Points, in no order, along strands that fork, close into loops and pass close to each other.
Two points are linked if the straight distance between their rows is under 157. Some points are linked to none.
z420: [-27 -16  -4  21  11 -55 -32  15  -9 -14 -50  21   5  -8  55   9  -8 -23
  -6 -10  21 -14   6 -23  24 -36  16 -14 -35 -44   7 -35   7  37 -14  -2
  30  31 -54 -17 -44  32  20  16   1 -22   3 -16 -42 -17  28  16 -13]
z735: [ -3  34  63  -9  14  -4  10  44 -36   5   3 -17 -26  41  11 -13  40 -39
 -16  43 -35  -2  26   1  48  25  60  -7  18 -42 -16  -9  -7   3 -23 -15
  -7  18  -5  42 -17  -4 -21  14   8   3 -15  24 -17  12 -26   8   4]
z123: [-18 -17  -3  58 -11 -12 -54 -14  45 -13  -3 -17  -3 -39  53  22   1 -14
  29   5  -6 -18  54  29  23  12  10 -21 -28  13  40 -16 -32  14 -23   2
  31 -20 -30   6 -36  -2  42 -43 -44 -32  28  32 -20  10  20  -9   7]
z290: [ 16  22  51 -20  -5  12  19  39 -19  -9  -5 -15 -22   0   1 -13  41 -41
   5  39 -21  -8  18  25  41  57  19   4  32 -23  -6   4 -20 -10   3   5
 -32   9  18  75 -15 -20   7 -17   4 -13 -32  34 -25   9   6  40 -10]
z838: [  1  37  41 -10  -6 -20  50  12 -54   3 -15 -12  32  25 -39 -47  23 -18
  17   3 -23 -21 -12  30  17 -12  28  14   4   0  20  36  16 -17 -20 -13
  13 -10 -25   6  21  -7  -7  20  10  20   3  15  64 -38  -9  14  37]
z258: [  8  15 -11  13  18 -53  59  14 -35 -18   2  -2 -14  25  15 -24  20 -22
 -26   8  42 -14 -14   8  17  -9  17   2  10 -12   3 -41 -23  -9   1 -19
   7  18 -41   9 -12 -10  57 -16   6 -29 -25 -18 -16  19  41  -5 -26]
z792: [ -9  30 -36  28   5  17 -25 -62  41   6  28  -6   7   2 -23  -3  -2  18
  29  -7   5   5  -7  37 -36 -60 -30  10   1  39 -23  -7   2 -26  -9  -4
  20 -26 -14 -28  -8   0 -19   4 -16   3  20 -10  34   2 -24 -55  18]
z991: [ -7  -5 -51  19  31  22 -13  -4  10  15  30  15   3  53  -5  10 -41  51
 -44  -1  18  28 -11 -55  -9 -17 -13  -4  15  -1 -33 -31   9   9   0 -34
  -9  32   0 -33 -13  21 -29   0   2   6   8 -34 -34  14 -13 -44 -42]
z234: [  6   7 -32  73   0 -22  48 -19   4 -26  31   0  11   7 -21  14 -50  39
 -46  27 -27  -6   2   8   0 -81  -1   5   2  12  10  -1  27  -3 -14 -24
  33   6 -37 -28  22 -24 -13  -7  37  -7   0  -2  37   5 -18 -49  13]
z303: [-47 -10   7  12  18  40 -18  40 -17  31  39 -16  32  49  12  -6   4  24
   3   4 -36   2  31 -25  44  31  30  -9  -5 -17  13  25 -17  32 -43 -26
   5  35 -27   2 -57  18   2 -35 -11 -29   8  30 -49  -6 -25  15   1]
z821: [-18 -13 -12  33  40 -40  -7  23  15 -37 -15  27  -7   1  33  33 -42  -5
 -57   2   7 -16  10 -45  17 -40  -4 -22  -5 -26  -7 -28  11  52 -15 -16
 -15  41 -29 -16 -40  26   2   3  23 -24  11 -18 -46  -4  18  11 -27]
z27: [-21 -59  38   7 -15   1  42  22 -52  33   2 -24  19   0  32 -24  20  -9
   9  -8 -20   5   3  -6  10  19  46  18 -11 -11  43   8 -16 -13 -43  20
  21 -15  -2 -49   9  -3  28  19   0  21  14   0  27 -22 -19  19  71]
z13: [-33 -36  -4  63 -13 -21  -2  -5  31 -27   0   2   6 -62  65  24 -20  -4
  17 -11 -15 -21  28  37   0 -18  16   1 -34   6  51   1 -12  28 -41   2
  35 -20 -26 -18  -6   1  37 -21 -11 -16  23  18  15 -11  19   9  31]
z470: [ 50  16 -22 -11 -33  42  29   8 -52  42   4 -20 -18  57 -21 -14  -6  42
 -15  36   1  46 -15 -12 -25   4  -7  15  25 -18   2 -18  39 -46  30 -17
  41 -29  15  45  67 -25 -10   0  30   9 -27  11   9 -20 -32   9 -14]
z20: [-25 -26 -22  29   7 -28 -30 -17  27   3  -1  -2  19  -3  41  -5  24 -14
  42   2   3 -13  22   5  24  13 -16  -5 -24   7  17 -19 -38  31 -25 -12
  28   8 -37  10 -64  17  58 -24 -53 -37  24  21 -52  -6  12  -3  -3]
z832: [  3 -12 -12  25   0 -22  38   7 -18 -14  16   1   5  16  -9  13 -33  24
 -47  -8   2  -3 -12 -23   2 -41  29  -8  -5   7   2  -6  15   6  13  -9
  13  12 -14 -45  26  -9  -5  25  20  10  -2 -22  27  11   4 -29   1]
z805: [ 12  57  54 -22 -12  -5 -29  16 -13  13  10 -30 -33  13 -20  -1  30 -39
   2  33 -34  -5  26   0  13   5  44 -41  21 -31 -32   4   9 -14  10   0
 -18  20  13  46  -8  20 -59  28  -1  20 -21  28  12  11 -35 -12  17]
z653: [ 26   3 -30  19 -34   6 -47 -29  35 -28 -26  -9 -46 -69   3  39 -52  35
  -7  13  -2  38  -4   8 -26 -22 -36  -9  -4  -5 -15 -22  30 -11  41  17
  10 -16  25 -15  37 -14 -54   9   8  29  16  -1   9  26  -8  -4 -19]
z423: [ 22  36   2 -38 -24  43 -35 -10  -5  11  -1  -2   4 -15 -33 -20  13  -4
  40  -6   0   4 -11  27 -14  30 -28  -4  15   3 -12  33  -2 -34  20  17
 -15  -8  14  38   9   7 -19 -12  -7   5 -25  15   9 -24  -7  22 -19]
z767: [ -1  52  33 -19  10  -8  35  10 -24   3  12 -11  16  46 -58 -14  10   3
 -10  -3 -29 -26  10  12  20 -16  47  -8  10  19  -1  51  23   3 -13 -23
 -14  10  -1  -7  14 -14 -37  24  11  22  -3  12  58  -9  -8 -23  21]
z929: [ -1  19 -68  21   1   5 -51 -43  26 -15 -15   4 -13  -9  11   3 -21   7
  14 -16  43  14   0  -5 -14 -22 -33  -8 -21   2  -5 -52  -1 -11  12  -4
  24  -1 -28 -37 -24  23  13 -21 -35 -14   2 -41 -22   7  12 -27 -39]
z230: [ 28   9  15 -31  10  53 -19   1   2  28  43  -5 -29  19 -38  11  19   8
  -9  45   3  26   4  -1 -15  44  -5   5  59 -12 -53  -1  -1 -29  28 -16
 -38   0  58  59  18 -16 -51  20   8  23 -18   2 -12  17 -36 -10 -27]
z146: [-23 -26  17 -23  37 -17  53 -25  34  -7  29  19  39 -20 -26  -1  24 -11
  33 -36 -31 -15 -38  40 -32   1 -19  28   6  57 -11  56 -14  18  -4 -11
 -37 -10  32  -5 -17 -14  12  18 -31  27  24   7  49  -3   3  -5  43]
z768: [ 19  -6   1 -35 -15  25  -8  31 -12   6 -36   1  -3 -17  12 -14  22 -17
  20   6   9  -3  17  -1  25  83 -11  -5   2 -11  30  10 -25   5  11  24
 -19  17   7  43 -13  -6  12 -45  -8 -32 -31  34 -41  15  29  48 -29]
z460: [ -3 -14  30 -17  -2  31   1  26 -15  30   8 -12   5  22  -7  37 -29  39
 -45 -12 -27   9  26 -66   5  -2  56 -17  -9 -12   0  29  35  24   7   2
   1  16  51 -36  44  10 -55  35  23  33  11  -5  29   5 -26 -21  29]
z490: [-10 -56   5 -28  16 -56  33   0   2 -11 -10  14 -18 -40  19  10  11 -30
 -12 -42  35   0 -23  -7 -20 -23  16   3  -4   5 -15 -28 -20  -2  26  31
   5   8   6 -58   6   3  27  45  -9  33 -10 -57  22  21  30 -21  19]
z515: [ 14  16  -9 -43   3  -7  47 -26 -27  -5   1   0  21  22 -60 -21  22 -14
   3 -38  37  -9 -34  19 -11  -2   7   9  12  34   2  18   4 -29  28   4
   1   1   1 -25  26 -20  24  16  -5  24 -18 -36  57  -5  25 -29  -2]
z81: [  6  38 -38  -4  35  -7 -26 -62  74 -27   8   3   6  16 -24  23  -7  15
  13 -23   4 -18  26  19 -30 -64 -47 -12 -13  48 -41  -2   9  12 -10  -8
 -19  -8 -10 -22 -52  19 -25 -17 -18 -27  32 -16 -14   2  -5 -36   2]
z300: [ 10  24 -57  -4  30  -5   1 -12  39 -26 -16  28  -6  34 -13  12 -28  16
 -14 -10  33 -18  10 -35   6  -9 -62  -7   8  32 -21 -12  16  33  -5 -21
 -49  14 -21   2 -44  12  10 -44  -2 -40   8 -25 -54   1  43  13 -64]
z126: [ 26  26  -5   4  16  10  -5 -42  44 -37  34   3 -22 -25 -51  14 -12  -9
  -2  13   5   3 -16  55 -25  -5 -35  12  52  38 -41   7  -5 -27  23 -12
 -42 -31  41  25  21 -41 -10  11   0   9 -21   1  25  31   3 -30 -10]
z795: [-24  12 -18  39  27  17 -52  21  17  -9  -4  22  -5  10  22  27 -53  22
 -44  18 -22   5  23 -42  10 -31 -22 -22   5 -33  -5  -3  15  44 -26  -7
 -15  26 -24  -5 -38  36 -38 -15  18 -36  19   4 -53 -20 -21  20 -36]
z283: [-30 -42  -4  47   9  53  33   7   6  46  66   9  46  29  21   9  -2  49
 -25   6 -27  16  -6 -13 -35   5   2  30  12  19  -5  12 -16  -2 -34 -15
  20 -18   6 -16  10 -14   0  -1  14  12  19  -6  13 -23 -47 -37  34]
z360: [  8 -36 -10 -56 -35   0 -29  -7  -9   1 -50   2   3 -43   6  -7  30 -30
  17 -51  27   0   1   0   5  44  13  -4 -13 -24  25   1 -18 -21  21  53
   1   6  28 -29  25   3  36  -9 -13  16 -24 -21   0  32  21   3  13]
z105: [ 30  15 -24  15 -41  -6 -53 -14  16 -33 -33 -13 -42 -63   9  17 -24   5
  -5  10  17   6  10   3   0  12  -5 -14 -15 -22  11 -42  22 -15  45  23
  12  -9   7  -8  36  -8 -12 -16   8  -2 -11   8  -1  37   6   8 -18]
z238: [ -8 -60   6 -15   7 -29 -10   6  38 -35 -23  10 -39 -65  39  41 -15 -13
 -26 -29  24  11   6 -20 -10 -13  24   0 -20  -4 -11 -31   0  20  38  23
  -7  13  38 -49   8  14 -14  35  -4  29   8 -45   2  54  27 -12   9]
z685: [ -5 -53  19  53  21 -55  79  -2  -7  -8  27  22  -2 -27  49  -2  13  -8
 -19  20   2   6 -58  31 -40 -17 -15  39   9  12  -7 -39 -46 -18 -17  13
   5 -45  -3 -11  18 -16  46  30   4   9  12 -19  12  -9  -4   6  26]
z902: [ -8  16 -38  34  14  41 -54   9  -5  18   4  15  -9  18  21   1 -35  38
 -18  19   5  35 -11 -34  -9 -14 -31   1  14 -25 -26 -24  14  11  -6 -10
   2  13 -11  -3  -6  26 -42 -14   4 -14  10  -7 -45 -12 -30   7 -50]
z897: [ 16  15 -30 -12  34 -31  -9 -27  61 -40 -16  15  13  15 -15  32 -21  25
   8 -15   3 -39  24  -8   6 -43 -57 -21 -21  49 -25  16  27  46 -28 -13
 -45  -2 -28   0 -51   8   0 -25  -6 -50  39   7 -39 -28  27  -8 -25]
z166: [ 17  41  43  13 -42 -18  11  32 -15 -23 -37 -19 -12 -28   0 -10  -1 -28
  13   7 -15 -29  25  25  35  29  24 -14 -22  -5  52  15  10   0  -5  14
  11 -16 -18  38  27 -17  16 -34  19 -25 -19  54  11 -15  29  48   4]
z962: [ -6  46  -7  31 -32  16 -54 -44   2  17   7 -35  -3  -1 -16 -18   5  -2
  35   5  -1   1  11  38 -14 -45  -1 -14  -8  12   2  -5   8 -30  -6   3
  37 -21 -34 -10  -1  22 -23  -2 -13  -4   5   6  48  -4 -29 -25  23]
z147: [ 18  27  43 -19 -44 -27  17  27 -50  -6 -48 -13   6 -22   2 -42  14 -44
  31   2 -23 -17   4  15  17   2  34   2 -18 -39  42  -1  14 -20  -8  20
  26 -12 -26  13  36   2  14   1  19  15 -15  28  27 -38   3  50  34]
z131: [ 12 -28   6  16 -17 -45  32   6 -58   3 -14 -18  -8  16  14 -10  -8  -4
 -37  11  11  10 -18 -25  13 -25  41   9  -4 -24   5 -34  17 -13  17  10
  44 -12 -18 -35  46  -6  14  40  24  13 -17 -23  21   9   2  -6  22]
z694: [ 28  11  15 -44 -56  47 -12   5   0  26 -15 -33  -3 -15 -22  -8  16   0
  16  12  -2  -5  27 -18  12  46  55  -4 -22 -29  30   3  15 -55  20  27
  -6  -9  54   5  66  -7  -4 -32  18  30 -10  44  26  -1 -24  27  34]
z375: [ 27  11  -2 -17 -21  57  -5  24 -13  46  17   9  -5  35 -12  -3 -31  55
 -11  27 -11  44 -19 -41 -46   7 -31  10  15 -16 -19  11  31 -17  18 -12
   0 -15  34  44  52  -5 -52  15  29  21   2  15  -5 -41 -48  20 -31]
z811: [ 19  50   5  -9   1  -6  33  -6  12 -33  -5  14   3 -15 -46 -11 -10 -20
  26  -2  -2 -32 -20  58   1   6 -47   9   7  50  14  64  17   9   0   2
 -46 -32  -6  52  15 -43  24 -23  15 -27 -22  27  22 -16  44  39 -24]
z149: [  5 -13  -1 -60 -24  20 -39  28 -12  27 -48  15  13 -12  11  -5 -15  23
  -2 -48  -5  11 -11 -68  -7  16  14 -14 -42 -34  10  20  34  13  23  34
  -6  26  31 -38  42  38 -38   8  28  36   4 -14 -20 -24  -2  36   1]
z488: [-10 -18 -34  69 -12  35  33 -18   5  20  59  -5  26  23  -7  10 -36  60
 -36  21 -11  17  -9  -3 -29 -19  -8  25  17  32   9   3   8 -17 -19 -22
  41 -27  -2 -20  41 -36  -5 -14  27   2   1   0  37  -7 -35 -56  25]
z696: [-13 -16 -21 -32  12  30   4  -2  26  29  40  10  32  32 -33 -28  17   6
  60  -9  15 -18   2  -2  26  49 -50  16   1  47  14  36 -31  39  15 -24
 -26  23   1  26 -54   9  38 -38 -47 -45  -9   7 -59  17  11  12 -30]
z884: [ -3 -26 -64  13   8 -16 -23 -20   2  -2  -2  12 -10   7  17   7 -24  23
 -25 -18  48  32 -22 -46 -19 -27 -12  -3  -5 -11 -25 -59   4  -1  30 -10
  23  25 -18 -61  -7  23   4  12 -12  11   5 -58 -23  18   8 -37 -33]
z474: [-19   7  39 -44  42 -21 -18  16  34 -25 -28  11 -13   1  -4  35  -3 -24
  -8 -32 -21 -11  24 -21  17  -2  23 -32 -11   8 -19  28   4  47   9  -4
 -32  43  28 -19 -47  12 -45  30  -8  18  15  -9  -4  17  15 -12   4]
z313: [-31  -2 -16 -14   5 -38  -5 -34  19 -10 -21   1  19  -8  -8   3  -2   0
  37 -50   1 -31  20  -1   0 -49  10 -11 -47  26  14  10  14  18 -12 -13
  32  23 -33 -58 -47  28  10  11 -30   9  17 -29  32  -7  20 -25  19]
z34: [ 24 -26   6  -5 -26  -5   1   5 -69  33 -32 -22 -25  22  36 -26  14 -11
 -18  41  -6  34 -15 -42  11  -7  33  17  -1 -56   3 -63  15 -32   8   2
  58 -16  -8   3  28   4   8  44  26  26 -20 -13 -11  -2 -34   2  27]
z619: [ -6   4  11  39  40 -58  38  24  -3 -41   4  31   1   8  15  16 -29  -3
 -63  26 -15 -15 -24  -9   3 -62 -12  -3   6 -26  -8  -2   9  34 -25 -20
 -21  21 -30  17 -11  -1  -1  24  42 -27   9   1 -14 -11   7  22 -16]
z797: [-35 -32  57  19  18  21  23   6  30  -6  15   9   6 -46  24  26   3   4
   4  11 -45   9   1  33 -24  12   2  28   8  18  -1  28 -17  22 -30   7
 -29 -27  55   1  12  -7 -31  15   1  33  47  21  24  -6 -21  14  38]
z439: [ 30 -13 -15 -28 -19   7 -12  -8   2  -8 -33  -3  -4  -5  -6  -4  28 -33
  26 -12  36 -17  22  31  41  76 -19   3  34   9  28   2 -40  -3  16  17
 -19   7   5  47 -23 -14  50 -43 -23 -38 -63  12 -36  29  46   5 -38]
z864: [ 16 -35 -19  39 -11 -14  -1  11  14 -36 -13  10 -30 -60  27  47 -71  42
 -46  12   8  38 -28  -9 -29 -20 -31   0   3 -18  -8 -11  35  21  21  13
 -10  -8  23 -12  44 -17 -37  16  33  18  19  -6 -10  12   2  20 -25]
z310: [ 33  20  12 -40 -30  61 -39 -19 -11  53  41 -48 -28  33 -53   6  18  15
   2  24   2  22  30 -16 -13  36  25  -8  39 -13 -29 -10  21 -53  39  -7
  11 -14  50  36  35  -6 -38  12   7  26 -27  15  19  14 -50 -37   5]
z636: [-18 -14   1 -23 -29  17 -61 -20   5   6 -26  -8  14 -40   8  -2  17 -17
  50 -34   6   7  17   9   3  24   9 -13 -21  -8  27   1 -11 -16   4  28
  28  -4   2 -31 -14  12   7 -13 -40   5   4  -4  12  15   5  -6  10]
z649: [-20 -26 -37  -8  37 -20  35 -22  40 -16  15  12  15  -9   0  19 -10  28
   5 -57  10 -24   7  -5 -22 -16 -10 -10 -38  44 -18  16  -4  22 -13 -22
  -4  28  -3 -56 -39  27  30  -9 -31  18  17 -27   2  15  26 -40  19]
z603: [ 18 -33  21 -27 -15  19  -3  -5 -34  20  -3 -23 -22   0  11   3  32 -28
 -13  28   4  32  -8 -22 -11  34   4  21  25 -31 -17 -49  -6 -42  20  11
  15 -21  51  14  30 -11   9  44   5  34 -11 -17   2  19 -31 -11  16]
z323: [ -8 -30  18 -69  14 -41  32 -10 -30   6 -22  15  21  12 -24 -21  45 -41
   8 -47  30   2 -36  -4  -1  -5  13   4   2  -1 -15   9 -19 -10  16  19
   0  28   2 -32 -17   4  22  48 -15  39  -9 -48  25   4  15 -27  17]
z203: [-15  14   5  -7  55 -12  18   2  28 -22  29  25  -1  34  -7  -1  22 -15
 -17  18  -7  -4 -12   7  -6  -6  -8  11  20   9 -45   5 -20  11  -5 -30
 -49  12  12  27 -41 -11   0  14  -3   2  11  -5 -13  14   7 -10 -14]
z609: [  4  23  10  26  14  -9 -32  -3  58 -44 -21   2 -33 -35  13  35 -19 -15
  -9  10  -9 -23  31  23  11  -3 -21 -21  -1  24   4   4  -3  29  -5   3
 -24  -9   7  15 -22 -12 -18 -12   0 -26  16  21 -13  17  18   9 -12]
z743: [ 11  18  -8  19  32  -4  26  -8 -18   3  33  23  -3  48 -15 -17  24   3
 -25  53   8  19 -42  13 -15 -20 -19  35  40   0 -43 -22 -10 -18   3 -36
 -15  -8   3  53   2 -18 -11  28   9   1   3 -12  -4   9 -12 -20 -27]
z720: [  5   3   5  34  24 -65  74  44 -27 -26  15  19  -9  13  18   2 -15  -2
 -62  16  17 -23 -27 -11  19 -29   4  -2  13 -22  13 -14 -13  16 -13  -8
 -16   8 -51  15  -1  -5  41 -17  36 -46 -15   2 -19  -2  36  34 -32]
z429: [  7  12   9 -38 -28  63 -62  -3 -11  46  10 -41 -11  18 -22  -7  31   5
  13   1   4  14  40 -18  16  50  46 -11  -1 -23  -7 -11   9 -47  19  19
  12   6  33  -9  17  16 -20 -18  -8  20 -15  11   1  19 -31 -19  23]
z362: [-22  32  -3  48   0  23   1  21 -17  -1  16   8  23   4   2  -1 -35  21
 -13  24 -37 -11   6  15  14 -29 -26   0  -3  -8  31  41  12  23 -49  -5
   3  -9 -53  33   0   1   9 -39  32 -51   1  37 -18 -46  -6  37 -16]
z627: [  1  -3  12 -41   9 -15  70  16  -2 -10  20  15  20  10 -43 -19  14 -25
  23 -22  10 -18 -33  38   7  40 -31  10  16  52  17  63 -21  15   7   1
 -50  -6   6  36  -1 -35  50 -18  -7 -22 -23  15   3  11  43  32 -11]
z334: [ -2  24  43  32 -17 -49 -18   2   4 -16 -41 -22 -12 -29   5   9  11 -43
  27   5 -24 -44  36  39  49 -12  16 -26 -22   9  39  19   5  22 -19   4
  20 -16 -39  30 -15  -8  15  -9  -4 -28  12  52  23 -24  24  22  23]
z115: [ -4 -20  15  44   6 -11 -13  37  13 -33 -19  22 -26 -59  57  17 -34   0
 -30  32  -8  14 -26  -3 -22  10 -35   5   4 -39  -8 -23  -6  26  -7  15
 -14  -7  19  24  21  -4 -17  10  25  -8  17  19 -33  -5   0  59 -27]
z419: [ 32  47  53 -48 -44  13   2  25  -3  12   0 -31 -16   9 -34  -1   6  -6
   3  29 -31  -8  21 -22   8  17  59 -25   3 -30   9  18  24 -26  22  20
 -28   8  47  27  55  -8 -54   3  26  36 -11  46  33  -8 -29  21  28]
z198: [-40 -23  16 -16  35  28  21  57  17  14  42  -6  15  49   0   6  -1  16
 -18 -10 -20  -2  29 -29  33  55  30 -19   7  15  -6  36 -17  43 -19 -27
 -43  35  19  -5 -45  -1   0 -32  -7  -8   2  16 -43  27   3   2   8]
z390: [-26 -18 -14 -45  24  23  16  23  13  22  28  -5  17  54 -25 -18  21   7
  15 -30  17   0  25 -20  28  63   7  -9   7  27  -4  22 -26  21  10 -25
 -30  45   7  -7 -55   6  21 -39 -37 -17 -19  -6 -49  33  16 -15 -14]
z761: [-17 -37 -18  51   4 -38  54 -27 -15   8  30  21  45 -15  52 -31  33  -3
  24  11  -1  -6 -51  38 -36 -19 -19  44 -15   2   0 -13 -41  -8 -41   7
  26 -27 -38  -7 -17  -3  68   7 -21   7  23 -14   9 -27  -1   4  33]
z901: [ 13   1  20 -58 -10  51 -19  37 -31  50 -15  13   6  32  11 -10   4  18
   1  -2 -16  29 -24 -64 -17  25   5  -1  -8 -48 -11  11  24  -3   3   6
 -11  22  34  21  23  27 -52  23  20  32   7   3 -26 -44 -37  29 -16]
z220: [ -9   3  36  -4  14   7 -18  22  15 -13  -1  -9 -27 -11  12  43 -32   9
 -34   3 -32   1  27 -31  12 -15  48 -25  -9 -14 -16  11  16  33   3  -1
 -16  26  50 -29  13   8 -69  34  12  30  20   2   7  30 -11 -21  12]
z716: [-12 -27  23 -20 -23  18   7  37 -56  38  -8 -19  27  23  -4  -6  -3   8
 -23 -31 -24  -8  22 -50  23   7  64  -3 -24 -26  38  31  25   4 -17  16
  21  11   7 -59  33  21 -11  15  26  27   3  -2  29 -24 -10  11  53]
z668: [  8  11 -46  40 -30   5 -80 -22  30 -17 -37   0 -26 -40  30  18 -28   3
  14 -17  33  -3  29  -7   3   1 -21 -26 -33  -6  35 -52  11  -4  16  18
  37 -11 -32 -23  -3  15   4 -39 -25 -30  -2 -17 -19  16  24   2 -38]
z83: [ 34  19  -5  -1  -2   8  52 -16 -49  17  21  14   4  54 -45 -19  12  16
 -17  42  15  29 -41  19 -37 -14 -31  36  33  19 -22  -7  11 -39  16 -33
  19 -32  10  56  43 -36 -16  37  22   9 -10  -9  32 -14 -21 -14 -19]
z443: [ 20 -39  -3 -71 -32   4 -21  13  -1  20 -63  15  -6 -47  12  -2  15 -11
 -10 -40  22   8 -17 -45 -15  30   8  -2 -33 -35  13   3   8 -14  38  59
 -11  12  47 -30  51  18  -2  11  24  40  -6 -17  -9   5   7  38  16]
z312: [  9 -31 -32  -9   7  -9 -26 -24  38  -7 -11   8  14  -5  -1  -5  15 -24
  47 -13  30 -24  19  13  39  51 -50  -9   0  33  21   9 -40  26  13  -4
  -9  13 -18  30 -52   6  58 -37 -56 -43 -10   8 -46  13  33 -10 -31]
z711: [  1 -53  30 -13 -13   5  -3 -18  13 -13  -1 -14 -16 -47   7  32  11 -18
 -16   9  18  25 -17   8 -19  31   0  19  29  -7 -24 -34 -25 -27  21  25
  -3 -27  73  -7  31 -23  15  41  -3  37   1 -21  24  36  -6 -26  23]
z970: [ 12  -1  18 -19  12  -8  32  32 -44  -3 -20  25  -2   3  10 -26  10 -11
 -13  -7  11  16 -51   1 -13   6 -17  14   9 -19  -9   9  -1  -4   1  12
 -12   0  -1  20  25   1   3  22  18   3  -4  -8 -13 -26   3  38 -20]
z168: [ 10  56  14  11 -24  15  -9  -4   5 -17   3 -15  -4 -29 -26 -16  -1 -14
  30  14 -11 -13   4  58  -9   6 -24   0   5  21  13  31   3 -16  -2   9
  -8 -30  -5  43  20 -23   1 -27   1 -20 -15  38  23 -22   8  30  -6]
z337: [ -4 -38  28 -19  25 -11  95  16 -11   9  45  15  26   7 -18 -18  23  -1
   2 -26  -8   0 -47  32 -18  32 -11  28  14  47   7  43 -33  -6 -17  13
 -42 -28  17   2  13 -32  32   1 -11  18   7   4  17 -12   9  21  27]
z99: [  8  53 -35   3  19  46 -26 -10  10  23  35   5 -26  54 -39 -19  -8  24
   8  26  23  10  26   4  13   5 -21  -6  37  20 -30  -4  10  -6  15 -33
 -39   1  -5  27 -31   5 -24 -48  -2 -37 -22 -15 -32  22   6  -7 -48]
z475: [ 18  33 -32 -11 -12 -20  16 -14 -21 -27 -22  -8  -3   3 -23 -20   2 -19
   2 -31  46 -11 -16  15   9  -4   5   0  -4   7  17 -17  12 -15  32  10
  19   3 -24 -17  21 -12  41 -13  -2 -13 -33 -28  12  12  35 -15 -28]
z546: [-24   2  22   7   9 -53 -44 -31  26 -14 -38  -5   3 -21   7  20  14 -25
  44 -18 -18 -30  30  17  25 -45  -3 -28 -33  19  14  14   1  33 -18  -3
  17   5 -40  -4 -58  26  -6  15 -23 -29  36  21  13 -19   1   0  33]
z872: [-38 -36   2  26  -2  22  37  -9 -18  45  38 -10  47  23  23 -22  30  15
  25  -1 -27  -4  -1  -2  -9   1  38  24  -6  17   2   7 -20 -13 -49 -18
  39 -11 -12 -36 -27  -2  17   5 -12  24  25  -9  35 -20 -37 -37  60]
z251: [  6  13 -21   1  31  12   9 -64  54 -18  43  20   4  -3 -37  10  11   4
  11  -2   5  -5 -20  43 -46 -37 -31  27  27  47 -51  -3 -10 -25  10 -19
 -20 -26  25   0 -12 -21   2  18 -16  20   4 -16  37  16  -8 -69  17]
z531: [-17  12  14   4  20 -46 -19   0 -46  -1 -39  10  -1  14  42 -29  31 -39
   7  29  11   2 -18  -8  16 -38  12  13  -9 -56 -18 -50 -16  -5 -16 -14
  36  21 -43  11 -40  27   5  41   1  -8   4 -22 -28  -6  -2   9  -9]
z476: [-23 -16 -25  58  -6  -8   6 -13  -3 -11  11   7  19 -26  43 -12 -12   5
  17   0   3   5 -14  28 -22 -23  -7  15 -19  -7  22 -15 -13   5 -34   6
  35 -26 -38 -24   5  -2  41 -12  -7 -14  17  -4   4 -19   6   1   3]
z219: [ 14  32 -27 -30 -12  51 -47   2  -1  24 -17  16   9  -6 -13 -26  -3  23
  54  -8   3  12 -18   9 -19  18 -65  -9  -7   1   2  38  12  -4  19  15
 -10   2 -16  37 -16  28 -25 -31 -13 -21 -13  14 -25 -42   1  59 -52]
z644: [-18  18  -7  29 -56  28 -58 -27 -11  30   5 -39  13 -23   7 -22  13  -6
  61  -8 -10   2  37  36   7   0  25 -12 -24   5  41  -4 -10 -36 -18  18
  60 -36 -33 -25   0  10  15 -34 -38 -11   5  18  39   1 -11  -8  35]

A piece is all that can be reached along the links. How many separate loops has the piece of each point below (a circle has one, a figure eight two, a Y none), and how many tips (points with one link)?
z375 => loops 0, tips 3
z312 => loops 0, tips 3
z147 => loops 0, tips 4
z864 => loops 0, tips 3
z716 => loops 0, tips 2

A fork is a point with three links, a tip a point with one. Leave the first point through the second and follow the links. Name the first fork or tip that comes.
z474 / z220 => z711
z115 / z864 => z821
z902 / z991 => z115
z832 / z234 => z474
z203 / z743 => z792

A tip is a point with one link. Name the tips that can be reached along the links from each point below, in the order of the rows.
z636 => z300, z126, z203
z515 => z238, z115, z531
z832 => z474, z711
z419 => z303, z230, z685
z838 => z767, z146, z649, z219
